Each row is a point on a landscape with many valleys, with its height.
A ball rolls from a point to the lowest of its 3 nearest points, and stops where none of them is lower. Distance is the straight distance between rows; heights are no part of it.
Ziva height 475: [155  94 108 152 133 134 130 115 123  99 129 124 135  91 115 106 123 164
 126 133]
nud height 180: [129 124 136 120 134 141 124 134 140 110 134 120 137 131 121 127 137 141
 134 125]
Maz height 198: [ 85 148 177  99 135 119 148 148 143 176 127 146 117 159 149 146 132 101
 156 140]
sikon height 258: [ 86 160 162 101 128 125 133 144 139 170 118 144 115 165 145 141 139 102
 138 129]
Kod height 202: [179 109  60 154 104 135 105 106 117  57 120  80 144  76 110  83 126 187
  83 106]
Tuzo height 274: [173  73 166 159 104 116 146 136 124 121 135 157 134  72 115  76 123 148
 181 167]
nad height 119: [205  83 128 168 109 105 136 124 109  87 124 114 148  53 109  75 116 173
 135 158]
Lamog height 117: [ 88 145 165 111 129 125 135 141 143 158 118 145 114 154 149 139 138 107
 140 134]
bog height 257: [105 165 124 111 133 123 111 125 133 144 129 127 116 157 136 150 136 101
 100 113]
gug height 158: [165 111  90 142 126 133 114 118 134  87 130  98 138 105 109 108 128 172
 105 114]
kar height 86: [168 114  84 141 124 133 108 116 133  85 131  92 142 104 104 104 130 173
  97 109]
gezup height 453: [ 72 178 105  85 132 142 130 129 127 177 130 120 116 197 157 172 133  91
 106  94]
Nir height 253: [164  79 168 154 112 116 145 134 125 127 137 159 141  93 110  98 125 133
 178 165]
levam height 272: [ 97 181  82  82 137 139 117 120 123 142 122 108 119 188 153 178 138 107
  83  91]
dafur height 418: [177  58 190 168 115 119 158 135 118 123 138 157 118  50 113  69 112 155
 192 182]
duka height 324: [122 155 119 116 127 133 108 136 140 118 128 112 131 139 117 135 137 122
 106 115]
sutek height 285: [ 82 200  60  72 142 141 111 122 132 149 110 111 122 208 144 177 134 108
  63  83]
Zakod height 233: [ 81 126 188 108 134 115 147 139 130 173 132 145 121 147 154 143 126 101
 168 146]
Vafa height 254: [149 142  74 142 135 139  99 126 132  93 125  89 132 118 106 143 135 143
  72  95]
febu height 396: [134  77 204 152 116 117 158 139 131 141 131 198 128 110 129 103 117 119
 200 179]
pof height 36: [166 143  57 138 131 136 102 119 129  82 124  68 144 106 100 128 138 156
  68  89]
dilir height 49: [144  90 153 151 132 119 139 129 122 123 132 142 147 100 107 108 121 127
 165 156]
zugu height 463: [ 89 110 186 129 129 117 144 136 126 154 126 153 123 133 143 137 120 102
 173 148]
Bifin height 286: [105 184  79  79 138 140 115 120 126 137 125 106 124 186 150 175 136 110
  76  94]
bele height 434: [143  66 208 151 117 118 166 140 131 138 137 198 120  95 127  99 119 123
 208 183]
Nisa height 443: [ 75 183 117  78 138 135 135 132 129 194 137 123 121 213 157 179 127  79
 117  93]
Pati height 150: [156  92 117 157 131 134 134 121 119 106 126 128 134  88 115 108 122 151
 141 143]
Rud height 419: [ 87 107 192 133 129 116 142 136 127 161 131 159 128 128 137 126 118  99
 178 154]
seta height 262: [178 118  48 156 101 129 104 108 120  59 120  72 143  85 107  91 131 187
  72  95]
gesu height 271: [170  78 163 157 107 119 145 131 123 123 138 158 137  82 112  86 121 141
 178 166]
ratip height 401: [147  75 197 153 119 115 156 136 132 135 138 189 126 100 127  99 119 131
 192 175]
Nopo height 103: [121 171  76 112 130 157 103 125 118 104 125  84 127 144 128 158 138 115
  79  92]
doz height 245: [206 102  66 172 108 134 109  89 105  29 125  82 150  52 104  72 114 199
  68 130]
bofi height 157: [166  83 111 164 128 126 138 115 115 100 121 129 137  81 108  99 121 155
 136 150]
tanif height 206: [ 66 176 152  99 147 128 143 136 144 212 132 160 103 214 152 168 123  75
 136 121]
Tonop height 281: [ 87 217  32  66 140 145  87 116 129 133 117  80 133 200 126 174 131 108
  47  64]
Roz height 75: [170 123  73 140 123 128 102 118 130  84 129  84 146 104 101 105 135 171
  93 102]
rekem height 237: [125 131 139 119 132 131 117 137 143 118 132 127 130 137 125 133 135 136
 127 125]
dozub height 289: [ 75 193  70  72 134 147 122 129 133 161 111 120 122 206 157 184 137  99
  84  86]
popo height 89: [206  88 115 173 106 116 130 121 103  72 117 102 150  42 107  69 116 170
 130 152]
Gono height 305: [173  65 182 158 111 121 154 134 123 127 139 161 126  72 118  73 119 150
 191 173]
levo height 266: [ 93 171  99  98 131 135 115 120 122 150 131 121 116 171 150 175 135  96
  91  96]
Vati height 146: [143 105 110 141 128 143 122 126 135  96 127 118 130 110 121 116 132 156
 126 125]
rubis height 402: [ 84 170 114 103 128 131 117 124 126 160 130 123 109 170 149 163 133  93
 103 104]
Zuso height 344: [ 79 176 137  98 134 133 129 132 131 181 130 137 114 184 146 150 134  84
 121 108]
vak height 332: [113 186  76  78 134 146 107 118 120 129 125  95 131 181 143 170 140 116
  74  91]
gupi height 236: [ 82 172 153  98 138 127 137 139 140 182 124 143 116 175 142 144 134  89
 137 127]
datu height 405: [113 195  62  80 130 153 101 121 124 121 121  91 131 181 135 166 141 118
  67  87]
piti height 484: [112 123 156 119 136 124 132 131 138 124 126 142 125 137 139 145 130 129
 138 135]
gez height 76: [187  92 106 161 129 121 129 110 109  90 122 115 142  70 110  91 120 168
 119 146]
fen height 34: [ 71 163 171 102 148 117 154 149 149 210 123 173 101 200 157 169 133  84
 153 138]
sira height 319: [173 120  44 152 109 131 102 117 124  65 117  68 145  90 102  96 137 184
  77  95]
kova height 148: [134 120 117 136 125 145 119 131 138 101 127 118 135 116 119 122 134 150
 125 117]
Posim height 307: [193 104  50 162 100 127 102  96 113  39 121  75 147  69 106  81 122 199
  72 107]
lale height 311: [116 158 127 114 133 128 109 134 136 123 133 120 126 146 123 143 136 116
 106 118]
fibi height 261: [ 93 167 130 110 130 123 117 129 137 147 125 136 114 159 137 150 136 101
 106 115]
zilo height 410: [182  70 150 170 104 116 139 128 120 110 130 147 125  62 117  80 119 157
 164 164]
Val height 292: [142 176  44 107 131 164  89 119 125  84 122  78 129 148 134 164 140 145
  46  78]
razag height 312: [ 70 143 190 106 140 105 161 148 143 208 129 171 103 177 163 162 130  91
 170 146]
ton height 238: [ 77 115 217 119 142  99 144 137 133 193 137 174 118 153 152 140 119  96
 181 157]
Nupuv height 196: [ 86 159 167  98 134 119 143 143 141 177 122 149 113 168 147 145 136  99
 149 136]
Gufog height 51: [185 101  93 156 120 137 125 107 108  75 120  90 145  66 108  74 122 176
 109 134]
nuz height 294: [114 101 167 134 139 118 138 128 128 128 133 146 129 123 132 137 121 124
 154 146]
kuva height 213: [ 78 122 207 110 141  97 153 138 134 191 139 165 117 154 154 144 121  95
 179 152]
difas height 531: [ 84 169 142 104 133 127 129 134 139 167 121 141 111 165 143 145 138  93
 126 118]
kud height 283: [ 84 167 136 110 130 125 119 137 138 160 124 141 112 165 140 143 134  99
 120 116]
faro height 199: [ 86 146 183  99 138 112 147 144 140 178 126 150 115 162 156 148 135 100
 163 139]
malur height 387: [ 81 175 108  97 126 134 124 122 124 163 130 124 113 182 151 165 132  88
 104  95]
seto height 259: [128  97 161 143 138 117 142 127 127 124 139 146 140 111 120 123 121 122
 162 150]
nek height 389: [100  97 204 140 125 111 148 142 131 157 128 183 135 127 129 112 120 101
 195 169]
Vus height 663: [ 57 168 173 100 148 127 159 153 150 225 123 176  96 213 159 170 128  70
 165 137]
kode height 393: [126  84 200 151 115 113 148 138 132 140 129 194 128 114 126 109 117 115
 193 169]
kuz height 240: [155 116  88 143 128 137 109 123 139  92 129 110 133 111 112 117 133 168
 105 113]
Koguz height 263: [100 170  99  98 134 133 113 118 122 144 130 111 114 169 148 172 134  98
  89  97]
Sagul height 270: [ 99 177  96  90 133 132 117 117 121 142 130 114 115 175 152 174 136 103
  86  93]
lovar height 164: [ 66 168 162 104 147 124 152 143 143 211 127 172 101 209 152 165 132  78
 149 131]
tav height 230: [ 73 179 136  90 143 129 132 132 134 200 139 135 115 207 149 170 125  73
 122  99]
savuk height 400: [ 92 105 197 135 126 111 144 136 129 155 132 169 133 125 134 122 115 100
 187 155]
Diz height 279: [ 85 186  82  80 131 142 121 123 130 156 118 118 118 198 154 183 136  99
  89  88]
tufib height 331: [136  86 176 152 129 110 139 133 127 132 136 172 136 111 116 117 125 119
 175 164]
turu height 282: [ 93 196  63  70 141 142 102 124 131 145 114 110 126 206 146 175 136 110
  67  85]
lep height 345: [194  70 143 175  98 107 135 126 115 101 130 141 129  53 114  76 116 167
 154 164]
Mel height 256: [100 166 119 108 133 126 109 123 125 141 131 126 117 159 138 156 132 100
  95 107]
Kevo height 427: [169  63 203 155 125 112 167 133 129 133 146 175 122  68 118  83 115 143
 202 182]
Zuva height 313: [113 110 161 129 141 120 136 129 133 127 132 143 125 129 134 142 125 125
 148 141]
Dig height 152: [136  99 146 142 136 132 138 127 128 115 133 130 138 107 116 120 126 135
 154 144]
zizop height 214: [141 159  63 126 141 151  99 120 122  91 124  82 127 128 120 157 136 136
  63  88]
Pifa height 70: [177 104  85 147 121 139 117 108 116  81 129  88 148  83 110  81 126 182
 101 119]
dofi height 141: [134 107 122 139 130 143 126 126 135 103 126 120 136 109 121 115 129 151
 134 124]
Kol height 290: [ 66 135 198 109 138 102 156 146 145 210 135 170 104 173 165 159 127  88
 183 144]
lodem height 43: [168 138  50 142 126 139 101 121 124  76 121  61 145  97  96 116 136 161
  70  87]
zonep height 149: [133 118 133 130 128 144 123 129 136 108 130 120 135 124 121 125 134 146
 137 128]
kif height 208: [ 82 128 198 109 137 108 154 142 133 180 132 152 118 156 157 145 129 100
 173 148]
vosi height 134: [134 103 137 139 135 137 134 125 125 116 134 125 142 110 114 121 129 141
 150 139]
nuv height 194: [ 83 164 163  99 145 119 142 142 142 187 124 147 115 179 144 146 135  91
 140 130]
volu height 439: [112 192  57  82 125 165  99 126 122 113 114  86 131 172 140 164 141 123
  61  82]
diri height 432: [167  47 217 167 128 100 173 138 120 140 144 183 116  51 112  85 108 138
 210 204]
kize height 280: [126 103 159 130 138 125 138 124 128 125 136 138 133 125 128 136 127 128
 150 145]
Des height 384: [111  89 190 150 122 111 142 137 131 145 129 179 133 121 127 120 117 107
 187 163]
somin height 132: [192  97  80 174 113 135 121 104 101  46 118  90 146  51 108  71 117 190
  93 136]
Guref height 563: [ 50 176 166 100 149 134 150 151 148 218 126 172  98 222 158 170 124  66
 158 131]
laf height 190: [ 79 175 159  95 147 119 145 137 141 200 132 156 110 195 146 156 131  81
 136 128]
sase height 346: [170  91 106 157 130 129 133 113 115  94 125 118 135  83 115  96 122 164
 124 143]
vovuv height 458: [117 186  69  89 131 161 102 125 117 112 124  84 127 166 140 170 139 119
  69  89]
Gup height 409: [177  71 152 167 102 114 137 133 122 113 132 151 126  65 117  77 119 154
 170 162]
Zalas height 131: [141  98 131 144 134 137 135 124 120 112 126 125 140 101 117 114 127 145
 147 139]
rig height 472: [116 186  73  88 127 157 102 122 122 114 125  89 127 166 143 166 139 119
  73  88]
koma height 100: [120 164  82 124 129 151 102 127 122 109 127  90 126 136 124 155 135 116
  86  96]
rik height 269: [ 93 177  94  91 132 132 117 119 122 150 128 115 115 180 156 176 137 102
  91  92]
sos height 176: [147  89 136 156 129 131 141 128 120 116 131 132 140  92 108 106 124 138
 157 149]
molo height 239: [130 134 125 120 130 138 117 139 138 110 126 114 136 131 120 127 139 134
 122 120]
manim height 135: [146  87 125 159 125 131 138 128 118 112 126 134 142  87 108 103 125 139
 153 151]
Basug height 415: [180  64 166 171 104 117 145 132 120 113 135 155 120  53 121  69 115 161
 174 171]
fole height 105: [127 161  76 125 133 155 100 123 123 100 126  87 127 133 125 155 136 126
  78  92]
golo height 336: [154 100  98 146 130 137 118 117 134  91 127 113 135 106 116 110 129 170
 113 122]
musa height 291: [142 171  56 117 135 163  98 120 124  86 125  83 124 138 132 163 140 138
  57  82]
Fifor height 173: [189  86 114 166 122 113 133 118 107  96 123 125 140  69 106  89 119 162
 131 153]
toti height 414: [152  69 204 153 119 114 163 134 134 137 137 193 121  93 125  99 121 131
 200 180]
Kuv height 91: [154 153  57 135 146 148  99 121 125  85 126  70 137 119 111 150 133 146
  62  81]
buso height 163: [141 129  95 140 122 136 111 130 143  97 126 114 134 117 112 125 137 157
 104 113]
Kogu height 416: [147  77 184 151 120 110 146 135 133 134 139 182 133 104 115 106 117 127
 184 169]
zuvot height 56: [198  89 111 166 112 119 132 118 102  75 120 105 150  53 106  72 117 172
 123 152]
sodut height 293: [134 177  48 109 132 163  92 118 124  91 123  83 128 150 134 164 141 137
  53  78]
dib height 210: [196  77 132 174 107 103 133 121 113  95 128 133 139  56 114  82 117 166
 140 160]
Zusuf height 197: [149 128  79 143 125 131 100 128 143  92 125  99 135 117 106 130 135 156
  91 102]
Zudu height 162: [ 87 152 162 109 132 124 137 144 143 166 117 144 114 156 151 143 140 105
 144 132]
rivim height 195: [205  96  75 181 109 132 113  96 107  34 119  88 150  43 106  68 114 194
  85 139]
Led height 330: [102 207  42  72 131 158  87 121 121 120 118  87 134 190 132 164 139 115
  54  74]
posal height 276: [118 142 142 113 134 128 116 134 142 126 125 128 124 146 128 142 135 125
 119 126]
besa height 227: [ 87 123 181 116 131 118 142 140 136 160 127 145 122 139 154 140 125 107
 166 142]
kimol height 390: [ 88 161 153 110 128 125 130 140 140 159 118 145 112 159 144 141 135 104
 130 125]
Kov height 306: [ 91 211  30  68 137 155  85 120 125 122 118  80 134 196 125 171 134 111
  48  69]
mov height 222: [152 137  80 142 126 129  98 127 138  94 126  97 133 117 110 139 135 149
  85  98]
nakol height 304: [194 101  65 167 106 137 106  96 109  40 124  83 141  62 110  71 117 195
  73 120]
rulof height 446: [166  77 180 151 115 116 148 134 127 132 142 168 133  87 112  87 121 140
 185 171]
nele height 59: [183 100  98 159 126 131 128 104 107  80 122 101 148  73 106  82 118 177
 114 139]
beda height 217: [ 72 124 205 110 140 100 154 137 141 195 139 165 113 161 161 153 122  97
 179 151]
kel height 568: [ 98 140 153 117 130 127 130 136 143 135 119 147 119 145 143 147 138 118
 136 132]
Zomin height 212: [136  95 153 141 139 125 138 129 128 120 137 135 143 107 114 119 122 126
 158 147]
vun height 388: [109  93 202 147 116 113 150 141 130 149 127 187 132 119 128 111 119 105
 193 169]
mulit height 92: [176 103  92 145 129 134 120 104 119  83 131 100 144  88 108  91 124 178
 107 124]
rufil height 39: [162 154  52 126 145 155  99 116 122  82 124  62 141 114 106 140 135 152
  59  75]
dova height 124: [118 165 101 117 130 141 106 126 126 114 128  98 128 140 120 146 136 114
  94 102]
sove height 354: [ 74 178 124  93 132 134 131 130 125 183 137 126 115 193 150 164 131  81
 120  98]
vosu height 351: [ 75 175 131  93 135 134 132 132 130 186 135 131 117 190 148 157 133  77
 121 105]
vizu height 200: [186  82 124 169 117 110 133 119 113 100 124 134 137  65 111  88 119 157
 142 157]
vomel height 395: [123  85 208 148 115 113 154 146 138 145 127 195 127 116 129 105 122 113
 200 172]
kon height 78: [176 108  73 146 111 138 105 113 124  71 128  82 148  87 107  86 127 181
  94 109]
Nonit height 302: [149 149  68 132 137 142  99 120 128  89 128  82 132 119 107 148 135 144
  67  87]
Gaba height 223: [ 78 132 192 103 140 102 154 140 142 192 136 160 110 165 161 152 127  96
 171 145]
mos height 60: [170 130  61 140 119 132 103 121 127  80 124  72 149  96 100 106 137 171
  80  93]
fel height 411: [173  69 193 154 114 115 156 133 126 132 146 170 128  82 114  85 116 141
 193 176]
Kodi height 297: [170  73 178 155 107 122 151 134 126 126 139 162 125  73 117  79 122 146
 189 168]
Safu height 366: [ 78 176 115  94 133 138 128 129 126 173 132 128 113 181 149 160 131  85
 112  97]
rivem height 114: [119 160  96 123 130 144 104 133 126 108 128  93 128 133 122 150 137 112
  94  96]
nunu height 40: [191  95  95 164 119 133 125 106 103  72 117  93 145  60 107  72 116 175
 109 144]
bov height 265: [126  97 157 136 140 121 139 125 127 123 140 141 137 119 121 129 119 126
 154 147]
Mifuv height 317: [ 79 175 146  99 138 130 135 135 133 188 128 143 113 180 145 148 134  83
 127 116]
bel height 143: [161  84 117 163 127 126 137 127 118 110 125 130 138  83 112 102 123 148
 145 151]
fus height 299: [ 96 104 174 129 133 120 141 136 129 139 133 153 124 129 137 142 125 113
 162 146]
reto height 187: [ 72 156 177 106 141 113 160 151 148 213 123 172  97 193 158 166 130  81
 163 140]
kika height 264: [107 157 130 118 132 121 113 133 137 136 126 132 116 152 134 143 136 111
 112 117]
Konov height 423: [172  55 207 160 127 112 170 131 123 132 145 169 115  53 113  77 109 145
 199 191]
bemif height 234: [164  79 145 160 110 122 139 130 119 120 128 147 139  78 110  85 122 140
 167 160]
Kudak height 295: [112  96 170 143 138 117 136 132 125 135 134 157 127 121 128 131 119 116
 163 150]
Degev height 160: [154  87 136 161 123 127 136 128 118 121 127 139 142  84 108 100 123 136
 161 153]
Savu height 397: [144  78 196 152 117 113 153 140 133 138 136 192 127 109 124 108 120 120
 193 174]
Volik height 287: [149 163  53 118 141 158  94 116 125  85 126  79 130 135 125 160 137 148
  54  82]
tafi height 404: [188  68 158 175  96 112 140 130 119 103 135 149 123  53 120  73 113 167
 160 164]
zep height 250: [ 66 150 185 104 141 110 164 155 149 212 130 172  96 187 166 165 130  82
 180 144]
bak height 370: [120  88 182 151 125 110 144 134 130 138 130 177 131 116 120 116 119 110
 182 162]
vufav height 429: [167  60 202 154 123 115 163 133 129 136 148 181 116  80 118  92 118 141
 197 183]
tepud height 309: [149  87 166 148 124 112 143 133 125 130 139 164 144 105 109 108 122 123
 174 164]
Bedi height 428: [161  71 195 150 117 112 159 136 128 134 141 185 124  95 121 100 119 137
 195 177]
kobi height 22: [194  95 101 168 114 126 132 110 103  66 117  96 150  48 105  69 119 177
 116 145]
vogi height 448: [113 201  26  88 125 163  83 123 127 102 115  83 130 175 131 162 138 128
  45  74]
gimur height 147: [164  80 130 172 118 121 140 126 114 111 124 140 138  76 112  95 121 146
 153 157]
fumi height 277: [ 89 186  77  76 135 139 119 121 131 152 116 117 122 200 154 182 135 103
  80  89]
mer height 399: [163 102  97 148 129 137 122 110 126  92 130 114 137  95 116 104 128 173
 113 127]
sibu height 137: [134 109 132 134 133 139 136 130 132 111 130 118 137 116 119 121 130 145
 146 132]
vamam height 460: [159  56 211 161 126 111 175 136 126 142 143 190 114  73 120  89 111 135
 209 187]
vize height 273: [128 142 118 122 125 141 109 137 139 112 123 113 133 131 115 135 138 129
 115 113]
tido height 204: [ 73 177 147  92 145 126 137 132 138 202 135 146 110 198 148 161 128  77
 129 116]
Dafo height 338: [171 126  48 149 110 132 104 119 124  65 114  64 148  90  99 102 133 174
  72  91]
Sut height 241: [111 164 120 111 136 125 106 128 129 132 132 118 118 152 128 150 134 104
  97 111]
liluf height 122: [162 128  74 141 125 128 103 121 137  89 129  87 144 111 102 120 134 159
  88 100]
Ziro height 82: [116 172  94 108 132 146 103 127 119 115 131  90 124 148 130 158 136 111
  86  96]
vam height 457: [154  60 218 157 123 114 173 138 128 141 143 194 112  86 126  96 117 132
 210 188]
vek height 226: [ 85 111 205 123 136 105 150 136 128 174 135 164 132 140 143 129 115  91
 186 154]
gad height 284: [139 147  78 138 131 141 103 130 130  95 125  93 130 122 112 145 137 135
  82  96]
Sul height 316: [137  89 168 150 129 110 140 129 127 130 138 162 137 112 112 120 122 121
 171 158]
viru height 300: [131 109 152 126 139 133 132 130 135 116 134 130 134 122 121 125 126 137
 147 137]
Das height 275: [116 152 135 116 132 122 110 131 138 127 127 128 127 147 126 142 138 119
 114 120]
kalas height 403: [ 76 186  96  77 134 140 130 135 133 180 127 120 127 209 157 182 131  86
 108  90]
bida height 315: [105 179  94  90 134 136 112 119 120 135 131 105 122 171 143 171 135 110
  83  96]
Nupof height 216: [ 80 115 201 111 137 106 146 136 131 176 139 157 124 147 150 138 117  95
 180 152]
gumip height 406: [181  77 141 171 102 114 138 129 116 109 127 145 131  62 117  84 120 155
 161 162]
ref height 235: [158  82 157 156 114 118 141 136 125 127 133 147 141  90 106  95 122 132
 172 162]
Zupup height 161: [ 92 136 167 111 129 123 141 139 140 153 121 144 115 148 150 141 136 110
 149 134]
baf height 260: [103 172 105 106 136 130 109 119 124 139 135 113 117 165 139 162 132 103
  91 101]
sobe height 97: [171 107  87 146 123 135 110 111 126  85 129  92 146  99 109  96 133 179
 102 113]
Tesab height 192: [ 83 158 169  97 142 113 148 147 148 192 126 153 113 179 150 148 136  93
 147 139]
pim height 154: [174  81 124 170 115 114 137 125 113 107 122 135 136  70 112  96 124 153
 148 153]
dugu height 46: [169 135  57 140 126 135 102 121 131  84 120  70 148  99  96 117 135 161
  77  90]
Kudil height 398: [114 177  90  92 133 141 110 119 116 128 130  97 126 166 143 169 140 109
  80  94]
sim height 564: [105 134 154 116 130 121 128 132 144 132 126 144 119 142 145 145 136 124
 134 131]
Tasus height 37: [173  96  99 151 135 130 125 109 115  90 128 109 143  88 111  98 121 174
 113 133]
mit height 211: [ 82 120 203 110 141 104 148 141 134 184 137 156 119 155 154 144 122  98
 179 149]
Nugim height 268: [184 108  51 157 103 133 102 103 117  48 121  76 147  74 111  83 127 191
  76 106]
Vupe height 12: [158 150  57 135 142 144  98 119 124  84 128  66 137 112 100 141 134 149
  63  85]
Zef height 193: [116 163 115 112 135 130 104 129 131 126 129 112 126 149 121 147 137 112
  99 108]
rabeb height 298: [ 94 114 174 123 133 125 140 137 133 143 127 150 122 133 148 140 128 113
 161 141]
lugag height 413: [186  64 164 175 104 113 143 127 119 108 137 154 119  50 116  70 111 169
 169 169]
puniz height 301: [127 173  60 112 131 164  98 122 123  96 121  84 125 147 136 164 138 130
  64  85]
pegot height 310: [122  90 172 147 133 107 139 133 128 138 136 162 135 114 121 126 119 113
 171 157]
sug height 489: [ 96 156 141 113 130 123 123 140 142 143 120 142 114 157 140 144 136 109
 122 126]
pada height 318: [ 79 180  93  83 131 138 127 128 125 166 125 119 117 195 157 178 133  93
  99  89]
Bepo height 502: [ 86 113 194 123 129 114 146 138 127 158 132 157 126 137 142 131 124 102
 173 150]
dat height 248: [ 61 152 185 103 140 115 168 159 150 221 126 173  98 194 164 169 131  75
 177 146]
dul height 391: [107  95 213 136 121 112 151 143 134 158 130 187 132 129 132 109 119 104
 198 173]
Bam height 153: [136 129 112 133 121 144 118 132 144 103 127 116 132 123 115 125 133 147
 118 114]
Zit height 437: [109 202  60  71 133 150 100 123 123 123 118  92 134 188 139 169 142 119
  59  85]
per height 221: [195 102  72 171 108 136 116  95 106  40 119  90 146  52 111  70 118 193
  82 129]
sudo height 69: [184 101  85 160 118 140 123 104 105  64 120  88 145  64 114  69 117 182
 103 131]
zop height 18: [195  82 123 167 114 110 135 119 106  90 126 116 146  61 106  80 120 167
 134 157]
zik height 231: [141 154  64 133 134 145  99 125 127  94 124  87 130 123 114 155 135 137
  70  89]
Rulor height 308: [124 153 107 127 126 142 105 137 136 112 127 105 130 133 115 135 136 121
 105 110]
Bugam height 205: [ 85 143 187 100 141 106 150 141 138 183 131 153 114 163 156 150 132 100
 166 142]
Gaf height 145: [135 161  66 128 135 154  99 119 124  93 125  85 125 133 122 160 134 133
  72  86]
kog height 178: [ 88 133 175 110 128 121 144 143 134 159 125 145 122 144 152 142 132 109
 159 139]
tas height 288: [157  81 170 154 120 110 143 134 128 132 137 164 142  97 111 102 120 129
 183 167]
buki height 670: [ 50 173 183  97 148 133 161 158 147 233 124 169  96 223 158 173 127  59
 174 141]
rezom height 438: [ 76 185 110  75 139 136 137 135 132 185 129 123 124 213 159 178 129  84
 115  90]
Gilo height 113: [115 170 104 111 134 137 105 123 124 124 136 102 127 151 129 153 137 107
  93 106]
basi height 207: [156  89 146 158 118 118 141 132 118 122 129 144 141  86 108  95 121 133
 170 156]
Tazu height 417: [180  61 173 166 108 119 152 132 124 117 135 157 117  54 117  69 114 160
 181 171]
lurok height 203: [175 113  59 150 106 134 102 109 121  65 121  74 143  85 106  86 131 185
  84 102]
rumuz height 191: [ 80 165 167  96 148 117 145 139 149 200 127 158 110 191 148 158 131  83
 147 131]
mudav height 520: [ 81 145 184  99 140 105 154 146 146 195 130 163 109 180 157 157 130  89
 160 142]
Dabur height 67: [198  97  87 177 109 131 123 106 106  54 113  96 146  43 106  69 119 181
 101 144]
mamo height 296: [102  98 175 142 132 112 142 132 126 138 134 157 130 123 134 134 120 110
 169 154]
Pul height 267: [ 65 137 194 106 137 106 162 151 146 214 135 177  99 179 167 163 127  86
 182 146]
gelaf height 445: [117 190  55  93 126 167  95 127 123 107 119  87 127 167 138 163 142 130
  59  81]
vuv height 127: [131 158  69 130 131 150 101 127 126  93 127  86 127 126 118 154 137 129
  76  92]
dibi height 126: [141  89 128 155 130 133 139 125 120 112 128 126 141  90 112 109 126 142
 149 143]
Keso height 249: [189  97  68 165 109 135 112  97 108  52 122  84 141  64 111  75 122 194
  86 120]
rufib height 179: [158 133  72 143 130 130  98 124 137  88 125  85 139 112 102 129 135 156
  77  97]
kasi height 45: [ 89 208  44  64 148 144  99 119 136 140 117  96 130 213 132 173 133 103
  51  75]
zura height 31: [162 151  49 135 134 147 100 120 127  81 120  57 148 107 102 132 137 158
  62  81]
Fedup height 539: [ 83 169 148 100 134 127 134 139 140 176 122 142 112 169 143 140 136  93
 133 126]
Fota height 447: [124 189  40  95 125 162  87 122 122  96 116  85 128 169 138 166 140 135
  50  80]
Duluv height 136: [178 105  68 155 108 136 109 104 117  62 121  82 145  77 110  81 124 187
  88 112]
zopu height 314: [125 116 148 123 136 129 133 131 136 118 134 132 133 130 130 136 127 136
 143 134]
vaviv height 201: [ 85 134 187 102 134 111 149 142 139 172 128 144 122 153 157 146 130 101
 166 142]
dala height 189: [ 77 169 160  99 149 117 149 140 147 208 129 164 104 202 150 162 128  80
 141 130]
Nusus height 255: [ 72 172 143  91 147 129 139 131 142 205 137 148 108 213 151 169 126  73
 130 112]
vuted height 392: [130  82 190 155 120 113 145 135 132 136 133 187 130 113 124 106 117 119
 188 169]
pud height 278: [ 97 191  70  73 140 138 112 118 129 143 115 108 125 196 150 180 139 113
  74  89]
tolig height 394: [ 97 102 209 132 130 111 146 143 130 164 130 175 134 134 134 117 118  95
 187 164]
Bir height 63: [182 104  86 151 118 138 119 103 110  73 127  92 146  78 109  76 125 178
 104 122]
Diza height 303: [111  94 177 148 131 113 139 130 128 139 129 167 131 118 125 128 115 107
 168 158]

Call two points neighbours if one is among the 3 nearest of the other. Go from one point of each pair to the other, from neighbour to neighbour, staying as low as possible. Name the highest point that can't be avoided.
kobi / Lamog | fus
Vupe / Tasus | sobe
koma / Tasus | posal
zop / dibi | Zusuf
kobi / zop | zuvot
zop / Tasus | mulit
dilir / dibi | sos

Write out the way that a ball takes from each point below.
zopu | kize > bov > Zomin > Dig > Zalas > dibi
vek | Nupof > mit > kif > vaviv > faro > Maz > Nupuv > nuv > Tesab > rumuz > dala > lovar > fen
fus | mamo > Kudak > nuz > kize > bov > Zomin > Dig > Zalas > dibi
kuz | gug > kar > Roz > mos > lodem > pof > zura > Vupe
kuva | mit > kif > vaviv > faro > Maz > Nupuv > nuv > Tesab > rumuz > dala > lovar > fen
zilo | tafi > lep > dib > zop
rabeb | besa > kog > Zupup > Lamog
Val | Volik > zizop > vuv > fole > koma
sira | lurok > Duluv > kon > Pifa > Bir > Gufog > nunu > kobi
